The views of a scene show one set of named points, each view turned or mirrored, and shifted as a whole, with a little noise and some points left out.
In the rows, 128 means zero.

Scene 1
View 1
(254): [168 190 114  77 117 106 129  97 131 184  94 122  99 149 126 145 107 170
  90 128 106 142 152 138 164 140]
(128): [125 147 108 124 144  98 134 109 125 145 118 147 143 152 148 110 115 133
  76 123 147 142 127 147 119 151]
(48): [154  78  80  66 111 109 116 117 135 191 116   6 142 111  60 139 135  98
  91 147  66 150  98 163  68 169]
(247): [138 118 104 116 125 114  87 115 160 128 132 101 136 130 135 145 108 113
 112 112  73 127 111 122 139 168]
(102): [129 122  99 120 145 101 126 112 138 151 120 117 147 136 132 120 118 121
  79 129 119 140 111 144 110 164]
(71): [ 99  73 105 143 132 126  80 116 150  88 170 104 169 145 135  94 128  74
 121 109 138 130  98 149  83 167]
(309): [140 164 111 103 136  99 142 103 119 167 107 134 128 150 131 115 118 149
  74 133 149 146 136 152 123 142]
(245): [116  77  98 115 128 117  95 117 140 129 150  71 162 131 109 106 138  84
 108 124 124 137  99 158  73 165]
(78): [137 142 102 104 140  97 147 105 117 169 105 114 137 140 126 111 123 137
  70 136 142 149 126 158 109 148]
(99): [115  91 101 126 136 116  94 117 147 120 146  96 157 137 128 112 126  92
 107 118 118 132 105 143  94 164]
(10): [155 128 110  77  85 135  70 101 150 139 141  61 118 139 100 141 123 112
 141 119  86 133 132 138 125 151]
(60): [106 133 122 142 127 129  95 106 136  93 154 148 145 166 159  92 124 111
 123 101 174 131 128 142 119 148]
(163): [153 134 114  92  90 140  51 105 164 122 152  81 114 143 114 148 114 112
 150 102  69 124 137 120 151 154]
(307): [152 116  89  84 132  95 136 116 131 188  98  67 134 120  96 141 121 125
  70 146  81 147 112 151  99 163]
(181): [127 124 102 113 147  94 155 109 113 170 111 111 152 140 120  98 127 125
  60 142 160 152 114 167  82 155]
(199): [129 171 118 133 148 100 135 106 131 141 110 172 133 157 167 116 106 151
  83 117 151 134 136 138 149 148]
(256): [112 148 112 153 163  93 137 112 129 123 122 179 151 155 180 107 105 134
  73 118 160 133 123 139 131 155]
(291): [131 140 115 133 131 116  82 110 165 109 139 136 130 145 157 140  97 119
 120 102  85 117 125 116 162 164]
(301): [188 197 113  56  93 115  98  99 144 184  98  98  86 140 111 171  98 164
 116 120  64 133 159 120 182 138]
(240): [148 143 110  91 109 119 104 104 137 150 128  99 124 144 118 124 121 128
 109 124 117 137 133 145 123 145]
(83): [121  66  91 139 144 107  84 124 162 112 149  83 162 123 128 134 114  78
 104 113  71 126  89 132  97 181]
View 2
(181): [127 136 101 119  91  99 121 106 107 119 112  79 118 134 126 188 148 143
 143 128 104 143 100 154 120 117]
(78): [125 139 111 126  97 105 108 108  96 115 117  86 117 135 129 184 145 143
 152 131 117 151 119 143 126 128]
(245): [140  92  82  67 130 139 167 138 133 158 121  81 162 131 106 168 165 152
 131 123 110 158  95 179 121 140]
(199): [ 95 149  74 176  81 100 110 113 133 114 106 116 102 141 161 162 144 128
 173 129 120 115 110 126 123 132]
(254): [118 139 124 168 111 117  73 114  83 105 125 126 110 133 134 155 134 134
 180 130 155 161 172  96 139 164]
(102): [133 115  83 132 104 115 130 117 107 121 116  95 133 135 127 169 158 152
 154 125 102 145 109 150 128 131]
(307): [161 100 117 111 120 121 113 112  57 114 124  84 141 131  94 175 151 170
 146 127 108 184 144 147 130 144]
(99): [134  91  62 101 124 138 166 140 136 150 117  93 154 135 123 157 164 150
 144 119 112 144  96 168 126 142]
(10): [133  88 101  93 161 164 136 156 118 158 130 118 161 133 111 133 143 145
 155 120 165 173 156 129 137 184]
(48): [186  72 127  55 148 143 138 126  56 139 137  69 170 125  60 176 160 180
 126 125 116 213 145 170 133 152]
(128): [110 139  88 144  94 102 120 114 125 121 109  98 113 137 144 174 148 136
 158 123 113 126 101 143 122 126]
(301): [130 116 125 168 138 145  71 134  76 114 133 144 127 135 125 126 134 145
 190 127 175 177 203  81 145 196]
(240): [121 120 106 115 124 131 120 133 120 136 123 109 134 134 127 157 144 139
 158 125 148 157 136 132 132 158]
(309): [113 151 112 139  92  99 101 106 107 114 113  99 111 136 140 177 140 133
 160 131 129 145 123 130 126 133]
(256): [ 98 141  57 173  78  97 129 110 145 114 102 105 105 142 165 166 152 132
 166 125  92 106  83 142 120 118]
(163): [124  78  79 121 163 172 140 163 133 156 127 136 162 135 124 114 149 143
 172 117 169 158 158 119 140 195]
(247): [144  69  50 137 135 153 158 142 117 138 118 115 156 138 122 132 168 165
 165 115 108 148 125 150 134 159]
(83): [155  57  38 110 137 153 184 147 125 148 116  97 171 139 111 141 176 172
 152 115  86 147  99 174 127 147]
(291): [114  90  42 170 127 145 141 145 141 135 111 132 141 143 151 120 157 145
 182 119 125 125 131 127 130 166]
(71): [119  90  43  84 125 139 194 148 171 168 114  92 162 138 133 151 168 140
 138 112 108 125  72 181 120 138]
View 3
(181): [114 129 155  84 143 157  99 167  82 145 120  94 108 111 193 116 123 126
 156 114 122 158 130 180 136 154]
(10): [138 177 165 151 131 173 152 116 164 109 130 131 143 119 167 120 182 110
 102 139 118 123 120 104 115 150]
(307): [108 150 170  87 108 173 112 122 101 122 135  74 137 130 163 120 161 111
 131  85 127 160 112 123 134 148]
(128): [132 126 133 123 153 162  99 156  97 138 129 104 107 114 168 133 109 136
 161 147 100 147 128 176 134 126]
(291): [170 155 123 183 143 172 112 126 150 118 154 105 118 138 139 150 137 132
 147 185 112 143 118 132 121 105]
(102): [129 139 145 111 124 168  96 145  98 134 143  78 117 134 162 127 132 126
 152 124 126 165 116 150 133 133]
(71): [188 168 148 161 139 148 120 186 152 140 149 119 100 144 221 100 161 120
 161 189 175 161 124 170 106 163]
(309): [114 125 140 110 154 167 102 144  94 135 115 101 116 103 159 136 114 131
 148 128  82 135 133 166 137 132]
(254): [ 98 132 137 123 150 182 120 102 103 119 115 103 137  95 120 160 120 131
 117 113  57 119 129 125 144 109]
(245): [153 171 169 124 127 153 127 168 135 137 139 112 115 136 220  93 175 110
 144 145 169 161 118 152 115 175]
(256): [152 122 112 140 160 160  80 168  94 145 138  96  95 120 163 143  90 145
 182 179 100 156 128 192 134 112]
(247): [158 167 139 159 124 175 114 125 142 118 154  95 126 141 153 137 157 121
 135 156 133 150 117 117 122 119]
(60): [172 144 123 170 174 152 116 174 137 140 130 140  97 109 190 124 118 135
 166 198 116 132 138 187 116 135]
(240): [128 153 149 133 143 167 129 134 132 124 126 118 129 107 165 125 144 118
 126 137 105 130 124 134 127 139]
(99): [163 162 152 142 132 158 114 162 140 133 146 105 115 143 198 109 156 117
 154 156 158 161 121 153 115 151]
(78): [112 130 149  98 145 166 104 148  89 134 118  96 116 108 171 125 122 129
 149 116 101 145 129 162 138 140]
(48): [110 180 199  80  90 173 137 127 126 119 135  85 147 140 198  94 204  91
 105  71 170 162 109 102 126 180]
(163): [153 181 149 182 138 176 149 108 179 103 141 132 138 124 152 135 177 113
 109 161 118 119 118  96 111 128]
(301): [ 97 149 145 142 134 195 136  72 132 100 121 110 151  99 101 165 144 122
  96 112  52 108 122  82 134 103]
View 4
(163): [ 57 170 106 129  93 131 127 161 144 153 145 115 169  78 159 138 114 189
 178 109 195 192  93 133 105 151]
(245): [ 97 151 119 148 112 134  73 162 167 126  99 118 138 118 227 120 100 136
 165 133 235 176 110 125 181 105]
(240): [103 164 100 113 129 133  94 150 143 150 124 118 152  91 159 131 114 139
 157 126 169 172  93 104 147 122]
(48): [ 74 164 117 116  75 102  35 195 175 122 108 111 137 133 225 188 101 152
 130 204 213 166 129  94 153 115]
(102): [126 138 118 119 148 111  91 143 158 146 120 122 126 106 200 114 113 121
 157 129 177 158  92  97 157 101]
(291): [ 96 133 120 124 140 109 146 135 150 161 154 126 140  79 178  96 112 164
 187  82 179 171  77 128 109 123]
(307): [108 147 114  97 118  90  65 164 161 144 119 113 127 119 194 161 111 134
 136 180 168 152 110  79 143 108]
(128): [141 142 108 109 171 126 101 123 144 154 118 126 130  95 178  96 118 104
 162 111 158 153  83  93 167  97]
(10): [ 61 180 102 126  90 136  98 167 147 143 129 115 167  92 164 147 111 171
 163 130 196 186 103 124 126 142]
(83): [ 92 125 137 153 109  99 109 161 178 137 130 122 119 112 252 110  98 162
 179 116 240 174 103 135 140 107]
(71): [103 143 126 170 125 147 109 145 162 129 104 127 134 106 234  82  99 138
 186  82 252 179 100 149 185 107]
(301): [ 77 175  90  71 118 104 113 156 133 175 159 110 167  72 104 169 129 171
 150 148 110 168  82  82  80 146]
(181): [145 143 107 112 159 123  63 139 154 137  97 122 124 117 193 114 113  92
 146 145 167 152  99  81 192  87]
(256): [162 122 115 116 192 119 125 109 145 158 122 131 118  91 188  65 118 100
 175  84 157 152  74 102 169  91]
(99): [107 141 121 147 124 128  99 151 164 139 116 121 133 107 222 105 104 136
 172 114 222 172 100 124 166 107]
(247): [ 92 139 120 121 121 103 123 152 156 153 142 121 136  94 195 120 110 163
 172 114 189 170  90 115 115 120]
(309): [139 155  98  99 167 126  91 129 141 153 118 125 138  94 154 119 122 102
 149 133 139 154  83  80 164 104]
(60): [128 150 105 148 161 165 123 119 132 145 113 129 149  80 178  64 115 119
 189  60 198 174  79 134 180 109]
(254): [113 163  91  75 148 110 103 137 135 169 141 117 153  80 119 147 130 133
 145 142 106 158  80  74 115 124]
(199): [150 136 107 104 185 122 119 111 137 167 132 130 131  81 155  84 125 108
 168  95 137 152  72  92 152 101]
(78): [135 150 102  99 158 119  77 140 145 148 112 122 134 105 173 120 116 104
 147 143 151 153  94  78 170  98]
View 5
(181): [163  86 138 120 124 102 138 126 135 141 124 114 109 131 114  61 160 131
 101 121 122 144 180 114 158 113]
(128): [142 102 119 106 149 104 141 128 129 134 116 121 112 139 116 115 151  99
  93 141 131 140 168 101 165 120]
(199): [124 109 115  97 165  99 138 126 126 129 113 126 115 138 118 145 158  86
  81 164 140 132 170  85 186 139]
(254): [119 148 114 128 122  88 104  95 150  92 160 147  87 112 136 134 148  97
  81 137 126  99 164  60 159 174]
(83): [181 102  88  91 144 169 128 126 106 110 118 131 124 144 147 103 101  71
 135 109  98 129 112 145  86  57]
(71): [163 106 113  94 151 134 149 171 103 132 101  94 117 166 125 121 119  83
 148 111 110 159 106 152 112  45]
(291): [135 134  85  89 161 135 124 124 114  97 124 136 111 144 143 173 116  48
 111 146 124 114 119  97 133 113]
(245): [174 110 126 117 119 131 134 151 120 123 123 104 106 148 131  80 119 107
 145  91 103 148 121 145  99  61]
(102): [158 102 114 107 139 125 129 121 126 121 124 124 112 131 129  95 136  97
 108 126 119 130 159 111 139 106]
(48): [190 123 121 146  70 131  95 106 151  96 168 133  92 110 155  29 115 129
 138  61  84 115 127 128  66  93]
(247): [152 131  89 103 142 138 117 117 119  97 135 139 106 135 148 137 111  66
 120 124 111 112 123 108 113 103]
(256): [137  87 111  87 178 117 152 130 114 146  94 118 120 147 111 137 158  83
  86 166 141 146 176 100 187 112]
(60): [128 123 125  99 167 101 156 170 115 137 101  93 109 171 111 164 144  79
 120 142 135 157 125 117 165  91]
(307): [174 112 116 129 102 123 105  96 145 103 154 141 104 108 146  55 132 115
 107 102 102 110 163 104 111 126]
(78): [151 107 127 119 127 101 127 116 142 125 131 125 104 125 119  83 156 117
  95 126 126 131 173 101 159 133]
(99): [167 111 110 105 140 135 132 145 117 120 118 112 115 149 132 106 122  92
 133 111 111 141 121 133 114  72]
(163): [131 174  94 117 125 117 105 136 128  74 153 125  89 141 152 171 103  62
 135 109 105 107  82  99  98 113]
(301): [115 180 100 139 111  93  85  84 159  61 185 157  77 110 152 157 129  81
  95 125 116  81 138  50 131 184]
(10): [143 170 114 135 106 110 106 135 136  80 157 119  84 138 149 134 111  87
 136  92 104 116  94 103  94 108]

In a view up to two points have been moved. Name them for each view, in the order of its rows, or write -.
view 1 => -
view 2 => (181), (247)
view 3 => (102)
view 4 => -
view 5 => -

Scene 2
View 1
(89): [ 92 108 113 112 145 106  90  54 128 139 147 146 160 124 146 112 140 135
 108 144 151  95 130 153 120 107]
(196): [113 128 116  99 148  82 187 112 105 100 123 162 131 150 142 122 115  91
 125 176 150 153 133 112 105 141]
(158): [110 125  97 117 152 133 120 104 129  97 111 170 134 130 135 102 139 117
 107 123 149 154 143 138 114 116]
(187): [ 90 119 141 168 151 117 108  60 136 110 147 103 118 143 152  94 187 158
 103 132 144  67 105 152  96 100]
(233): [ 95 117 159 146 156  78 165  67 114 116 154 108 104 160 149 109 156 129
 115 178 143  73 105 138  81 128]
(67): [103 142  93 139 123 130 134 131 128  65  97 153 153 135 149 115 176 119
 115 114 153 151 122 112 135 108]
(263): [ 84 118 111 127 128  95 109  70 122 119 138 129 173 130 156 120 161 130
 113 145 150  93 118 132 132 102]
(168): [ 82 100 122  74 121  32 138  35  95 176 171 140 202 131 161 150 103 104
 125 209 155  71 128 131 130 127]
(79): [ 92 115  93 122 135 132  71  75 139 117 131 152 172 113 148 108 159 140
 104 112 150 111 132 150 135  92]
(100): [ 94 115 117 117 140  93 129  69 117 124 144 141 153 136 149 120 136 118
 113 159 150 100 124 137 113 117]
(164): [104 130  90 103 125 105 142 115 117  92 107 168 171 129 148 124 138 100
 119 142 155 157 136 114 137 119]
(202): [ 84 101 169 147 153  67 130  21 120 153 180  95 121 154 153 109 153 148
 111 182 145  31 103 157  85 117]
(174): [ 98 114 133 143 161 120 103  60 134 119 145 126 116 141 141  95 157 144
 105 134 145  88 119 157  93 108]
(88): [ 92  98 125  82 145  57 122  34 107 175 170 149 168 131 146 128  97 113
 117 193 153  79 136 146 111 128]
(74): [ 81 104 102 108 120  96  68  45 123 150 150 137 204 113 156 125 147 139
 111 143 154  77 128 146 144  94]
(122): [ 90 115 103  96 123  82 121  72 112 130 138 153 188 126 150 133 128 110
 119 164 154 106 127 128 139 114]
(197): [104 121  81  94 133 116 109  98 126 110 115 177 176 117 146 122 128 112
 115 132 156 151 143 129 140 111]
View 2
(197): [176 148 107 134  80 114 179 167 125 111 122  83 110 140 102 110 101  92
 150 120 120 108 121 155 149 120]
(233): [116  92 104  81 175 116 112 108 118 133 139  76 110  72 103 142 130 146
 115 150 150 105 111 100 151 126]
(89): [169 103 128 112 129 116 161 157 152 122 137  84 108 101 119 116 112 115
 160 120 139 107  93 134 105 119]
(196): [142 130  88  81  85 134 128 128  96 104 123  75  91 137  99 117 125 115
 124 159 126 105 144 124 195 109]
(79): [167 136 116 157 128  88 190 165 137 132 130  87 133 106 106 118  92 104
 147  97 132 110  93 158 114 135]
(158): [154 145 102 135  98  99 182 150 103 116 122  80 125 129  99 118 106 104
 132 119 123 102 124 155 161 122]
(74): [186 110 128 131 135 116 161 179 179 131 135  86 103  93 114 113  92 108
 171 106 150 116  78 141  81 136]
(122): [175 117 109 111 100 132 145 165 154 115 129  81  88 118 105 109 101 107
 159 127 141 113 109 134 127 126]
(168): [181  77 127  60 108 168 107 166 185 111 136  82  48 107 122 104 116 118
 187 151 163 115  98 102 101 111]
(164): [167 150  88 130  72 123 155 162 110 114 117  77 101 145  96 112  96  96
 134 128 127 116 132 145 178 125]
(174): [133 108 121 124 173  85 166 124 118 133 138  82 142  79 108 137 120 130
 125 119 138 102  97 133 128 126]
(187): [126 109 112 133 198  83 147 123 125 146 140  80 145  57  98 146 109 140
 113 113 148 112  90 125 123 143]
(100): [152 110 111 103 129 120 144 142 131 122 130  81 106 104 108 121 113 119
 145 135 140 108 108 126 135 121]
(263): [160 122 105 133 139 113 143 160 149 131 129  78 107  95 101 123  91 113
 139 117 146 119 100 136 127 137]
(67): [150 167  72 162 104 100 154 156  97 129 114  76 128 120  79 124  81 102
 106 114 125 124 129 157 189 145]
View 3
(88): [ 80 142 167 147  48  89 119 137 135 176 172 123 118 102 188  57 227 159
 116 171  98 112 143 104 138 162]
(74): [100 117 143 108  55 121  95 133 137 119 123 149 123  91 203  61 170 141
  91 169 114 109 128 108 130 173]
(67): [163 162 130 129 140 129 135 121 109 100 144 115 121 103 146  95  99 113
 118 142 157  88 163 164 116 145]
(79): [135 126 136 114 102 128  99 144 115 105 108 141 117  93 183  70 142 129
 120 168 124 115 153 133 112 181]
(122): [115 145 152 117  94  98 127 137 119 139 161 120 122 112 170  72 172 131
 107 166 127 104 144 119 150 150]
(197): [138 141 147 101 128 102 125 147  96 117 143 117 120 117 159  78 145 117
 115 170 138 105 147 129 151 152]
(263): [121 144 139 135  76 122 114 117 139 124 143 133 125  92 182  74 149 138
 103 152 128  98 151 131 113 162]
(187): [125 158 130 189  70 142 111 114 149 136 129 142 114  64 187  78 155 157
 139 146 113 105 179 162  55 191]
(202): [ 82 165 148 202  15 117 116 102 170 181 169 134 120  65 198  67 209 179
 127 148  94 104 169 137  71 175]
(100): [113 155 147 146  83 107 126 126 126 150 160 120 121  97 172  73 174 140
 119 159 120 101 158 134 120 154]
(174): [123 152 140 173  88 125 115 133 129 143 135 134 113  79 181  70 169 152
 145 159 111 118 179 154  76 190]
(164): [146 155 145 110 133 100 142 128 104 121 163 105 125 121 143  87 134 112
 112 157 151  94 151 140 149 137]
(89): [112 137 148 133  81 113 107 141 122 135 138 133 116  93 184  66 179 141
 121 169 113 117 154 128 119 177]
View 4
(168): [ 97 111 129 140 158  91  26 152 104 158 102 135 130 104  58 124 164 151
 161 172 122 113 139 206 183 140]
(197): [115 146 171 150  95 101 127 118 166 134 148 151  85 131 138 109 164 115
 134 138 135 108 119 136 160 137]
(164): [102 142 176 148 106 110 135 117 170 121 161 126  85 116 127 120 157 107
 140 133 128 108 120 151 137 130]
(202): [110  84  86 128 190 108  62  83  69  91  72 151 135 129  93 124 191 149
 100 167 143 112 123 222 187 114]
(74): [105 128 140 162 127 101  58 150 121 126 126 186 126 138 119 105 164 142
 125 132 152 108 121 155 180 138]
(89): [122 124 131 145 130  98  92 111 124 124 107 178 106 138 132 106 176 139
 117 148 145 110 118 160 190 133]
(88): [116 123 128 129 144  83  54 121 115 169  89 143 103 115  84 117 173 148
 150 178 124 115 133 186 198 141]
(196): [106 128 161 122 130 108 146  78 159 127 144  83  75 102 101 132 164 103
 145 166 113 114 123 186 134 123]
(174): [125 109 110 133 146 112 117  70 113  86  96 168 105 145 146 115 187 130
  88 145 154 105 114 175 181 116]
(79): [121 130 140 156 107 106 112 119 139 103 128 196 105 151 161 103 171 130
 104 121 159 105 117 132 178 134]
(233): [108  94 108 123 177 118 107  65  98  81  97 117 115 117 104 135 187 125
 105 166 135 111 118 220 157 110]
(187): [117  96  99 143 163 123 111  75  98  53 101 170 128 144 144 119 186 132
  74 133 158 104 113 183 169 108]
(158): [115 139 159 142 106 108 146  91 165 114 138 146  81 132 147 114 168 114
 118 135 139 108 113 143 157 132]
(100): [110 120 134 138 137 102 101 103 129 119 116 143 105 125 115 118 172 129
 124 152 134 108 120 176 168 125]
(263): [104 116 135 155 134 112  91 124 123 100 132 163 123 135 126 113 168 126
 117 131 150 107 118 165 162 125]
View 5
(168): [121 150 183 174  56 158 136 156 109 137  72 134  62 148 107 119 152 143
 115 138  64 125 145 105 104  93]
(196): [ 83  71 121 142  92 131  94 144 149 124 147 146  72 132 106 137 113 118
 125 109 138 106 134 148 130 125]
(164): [ 96 116 105 112 114 101 101 148 146 141 146 167  93 113 102 130  86 133
 144 117 105 109 137 138 135 130]
(122): [115 155 134 129  98 119 126 150 130 148 106 147  85 131  95 124 113 143
 127 135  85 120 141 118 115 120]
(88): [117 159 160 161  76 163 135 166 108 158  93 112  63 156 111 123 161 143
  94 131  92 109 143 122 103 117]
(100): [116 140 127 128 104 126 129 142 136 147 109 125  84 145  95 124 127 130
 110 144 123 123 124 131 118 137]
(174): [128 156 107 105 132 124 140 130 137 161 116  98 102 162  85 124 130 128
  81 166 160 135 112 149 117 169]
(187): [130 143 107 103 131 114 145 109 151 141 110 101 108 161  73 120 124 127
  88 185 177 158  98 145 121 170]
(89): [126 180 120 113 118 127 138 152 125 167 112 120  92 149  95 119 127 143
 100 149 110 121 130 134 113 149]
(263): [128 161 123 114 112 107 136 133 138 145 100 135 102 137  81 119 109 143
 116 163 107 141 122 122 116 139]
(202): [142 149 158 151  92 156 163 112 129 137  68  74  78 185  80 115 173 130
  66 189 159 161 101 127 101 146]
(67): [104 117  85  82 136  77 106 125 165 131 149 163 112 114  81 128  65 127
 143 143 135 130 118 143 137 149]
(233): [122 104 140 144  99 143 135 111 148 123  99  93  78 168  82 120 150 117
  85 166 175 150 100 140 117 143]
(158): [ 98 140  94 100 132 104 109 155 144 157 150 148 100 127 101 129  95 131
 125 127 124 107 135 150 131 151]
(74): [136 209 131 115 112 112 152 151 116 171  88 134 100 143  88 114 121 156
 109 164  77 132 133 111 107 136]
(197): [102 151 102 103 120 101 111 165 134 160 144 162  98 118 106 130  89 140
 135 119  93 101 146 138 126 138]

In a view up to two points have been moved. Name them for each view, in the order of its rows, or write -.
view 1 => (158)
view 2 => (89)
view 3 => (88), (122)
view 4 => (168), (74)
view 5 => (187)

Scene 3
View 1
(207): [137 151 103 134 134 155 129 143  65 219 113 138 158 190 163 131 139 138
 142 170 127 153 159 131 106 149]
(69): [138 111 129 125 134 164 132 178  83 181 129 117 156 157 133 118 145 105
 124 129 125 177 143 154 141 133]
(169): [133 103 122 116 140 166 158 164 104 138 145 117 158 125 119 115 167 110
 112 109 115 165 130 150 130 133]
(44): [154  97 165 135 130 159  89 217 102 171 124  96 150 162 100 118 142  65
 117 111 140 211 128 185 175  89]
(25): [152 133 116 128 150 165 146 132 112 138 129 119 163 136 122 130 184 125
 123 130 125 152 117 150 108  95]
(116): [148 132 132 145 131 149 123 163  88 195 114 124 155 169 131 130 139 112
 129 149 130 170 136 152 131 116]
(136): [155 132 154 156 119 120 130 170  91 204 108 125 155 163 120 136 120 102
 121 155 132 165 127 141 147 106]
(166): [148 136 139 156 117 114 176 132 100 191 107 138 159 138 122 143 124 121
 111 162 116 132 116 114 121 115]
(29): [149 174 102 154 133 125 172  93  84 207 100 152 164 165 156 149 137 161
 134 192 119 112 134 105  81 127]
(215): [148 118 146 145 123 132 149 162  98 180 117 124 157 143 118 131 131 101
 112 138 125 161 123 137 138 112]
(119): [141  83 159 136 116 127 187 176 115 142 137 115 152 100  91 123 137  82
  87 106 107 159 110 137 157 121]
(46): [148  98 151 137 125 117 210 143 136 112 136 121 161  78  84 134 155  93
  82 110 104 134  92 125 133  96]
View 2
(44): [201 148 134  67 109 158 157 149 118 149 129 184 102 114 126 130  78  92
 149 119 188 161 163 122  90 133]
(136): [176 118 146 124 147 153 149 135 126 141 131 145  99 141 111 116  94  93
 136 114 137 144 137 145 100 162]
(25): [142 108 124 146 128 121  84 107 125 118 133 178 144 158 134 158 103 157
 126 135 142 134 135 154 110 141]
(46): [150 151 153 174 116 120 122  58 117 108 115 198 118 140 140 151 160 133
  74  93 145 149 105 105  86 143]
(116): [165 107 137 118 145 145 122 139 131 136 140 144 114 155 113 122  83 116
 149 130 134 136 145 163 110 159]
(119): [170 156 147 130 114 120 140  91 120 108 123 178 105 134 124 129 151 102
  95 101 156 151 119 108  86 143]
(169): [151 132 126 115 115  98  97 116 127  95 141 167 134 153 118 140 136 129
 120 131 160 138 133 135  99 138]
(166): [149 104 155 179 162 148 130 101 130 131 129 140 104 167 110 124 108 117
 114 109 105 138 116 152 107 173]
View 3
(69): [125 135 114 110 113  96 106 116  95 119 140 131 132 106 138 144 137 143
  99 155 154 102 139 147 144 118]
(44): [140 130  95 151 131 102  97 169 100 110 136 135 146  92  94 160 128 174
  91 169 139 102 165 200 132 150]
(136): [154 142 115 129  93  82 126 101 106 128 168 125 159 147 120 166 122 175
 103 147 144 103 140 158 158 120]
(29): [141 152 146  82  75  89 142  14 104 150 184 135 158 182 183 140 149 160
 153 119 137  97 102  98 187  89]
(46): [134 156 110 127 173 110 154 145 144 110 185 112 126 168 143 119 106 133
 162 109 109 152 140  94  87 140]
(116): [138 141 117 114  99  93 115  96 100 129 154 131 150 127 135 151 139 165
 109 153 144  99 138 154 161 117]
(166): [148 152 123 112  98  84 150  75 119 135 186 119 151 179 148 150 120 158
 134 122 138 113 125 109 147 105]
(215): [143 143 116 125 114  91 127 115 116 124 165 122 145 144 133 147 123 158
 120 139 140 114 142 139 138 122]
(169): [112 138 112 102 146 110 114 129 107 114 145 130 116 109 152 121 135 123
 125 140 138 120 136 123 116 125]
(207): [130 135 133  84  70  84 113  43  85 142 146 140 147 127 163 150 153 150
 108 152 163  81 119 133 186  91]
(25): [124 143 124  96 146 127 115  98 106 128 154 140 141 125 157 117 158 153
 164 138 113 114 128 127 139 137]
View 4
(46): [147 136 133 156  77 134 146 147 132 185 119 169 136 130 125 156  98 180
  94 165 155 128  99 149 142 116]
(166): [147 159 140 169 148  96 149 130  92 176 116 142 143 125 119 131 103 115
 107 169 112  98 163 144 145 123]
(207): [162 150  83 175 173  86 152  90 101 144 114 121 131 147 117 112 139  60
 158 137  66  74 190  85 146 142]
(119): [141 127 103 164  85 164 124 146 102 164  93 167 142 134 131 145 110 168
 105 154 137 129 127 128 131 127]
(215): [146 138 112 176 130 132 140 134  95 154 102 144 133 137 124 132 124 120
 112 148 106 102 154 126 126 126]
(25): [166 133 107 166 117 102 170 112 152 162 131 127 109 155 119 136 134 119
 131 133 111 101 112 114 141 118]
(29): [160 174 147 165 183  35 168 101 107 188 143 126 142 125 103 121 103  74
 136 174  93  73 181 131 170 127]
(69): [155 131  74 171 128 137 138 116 104 141  96 142 127 146 128 128 139 108
 138 131  90  98 158  95 130 137]

In a view up to two points have been moved. Name them for each view, in the order of its rows, or write -.
view 1 => -
view 2 => (44), (136)
view 3 => -
view 4 => (207)
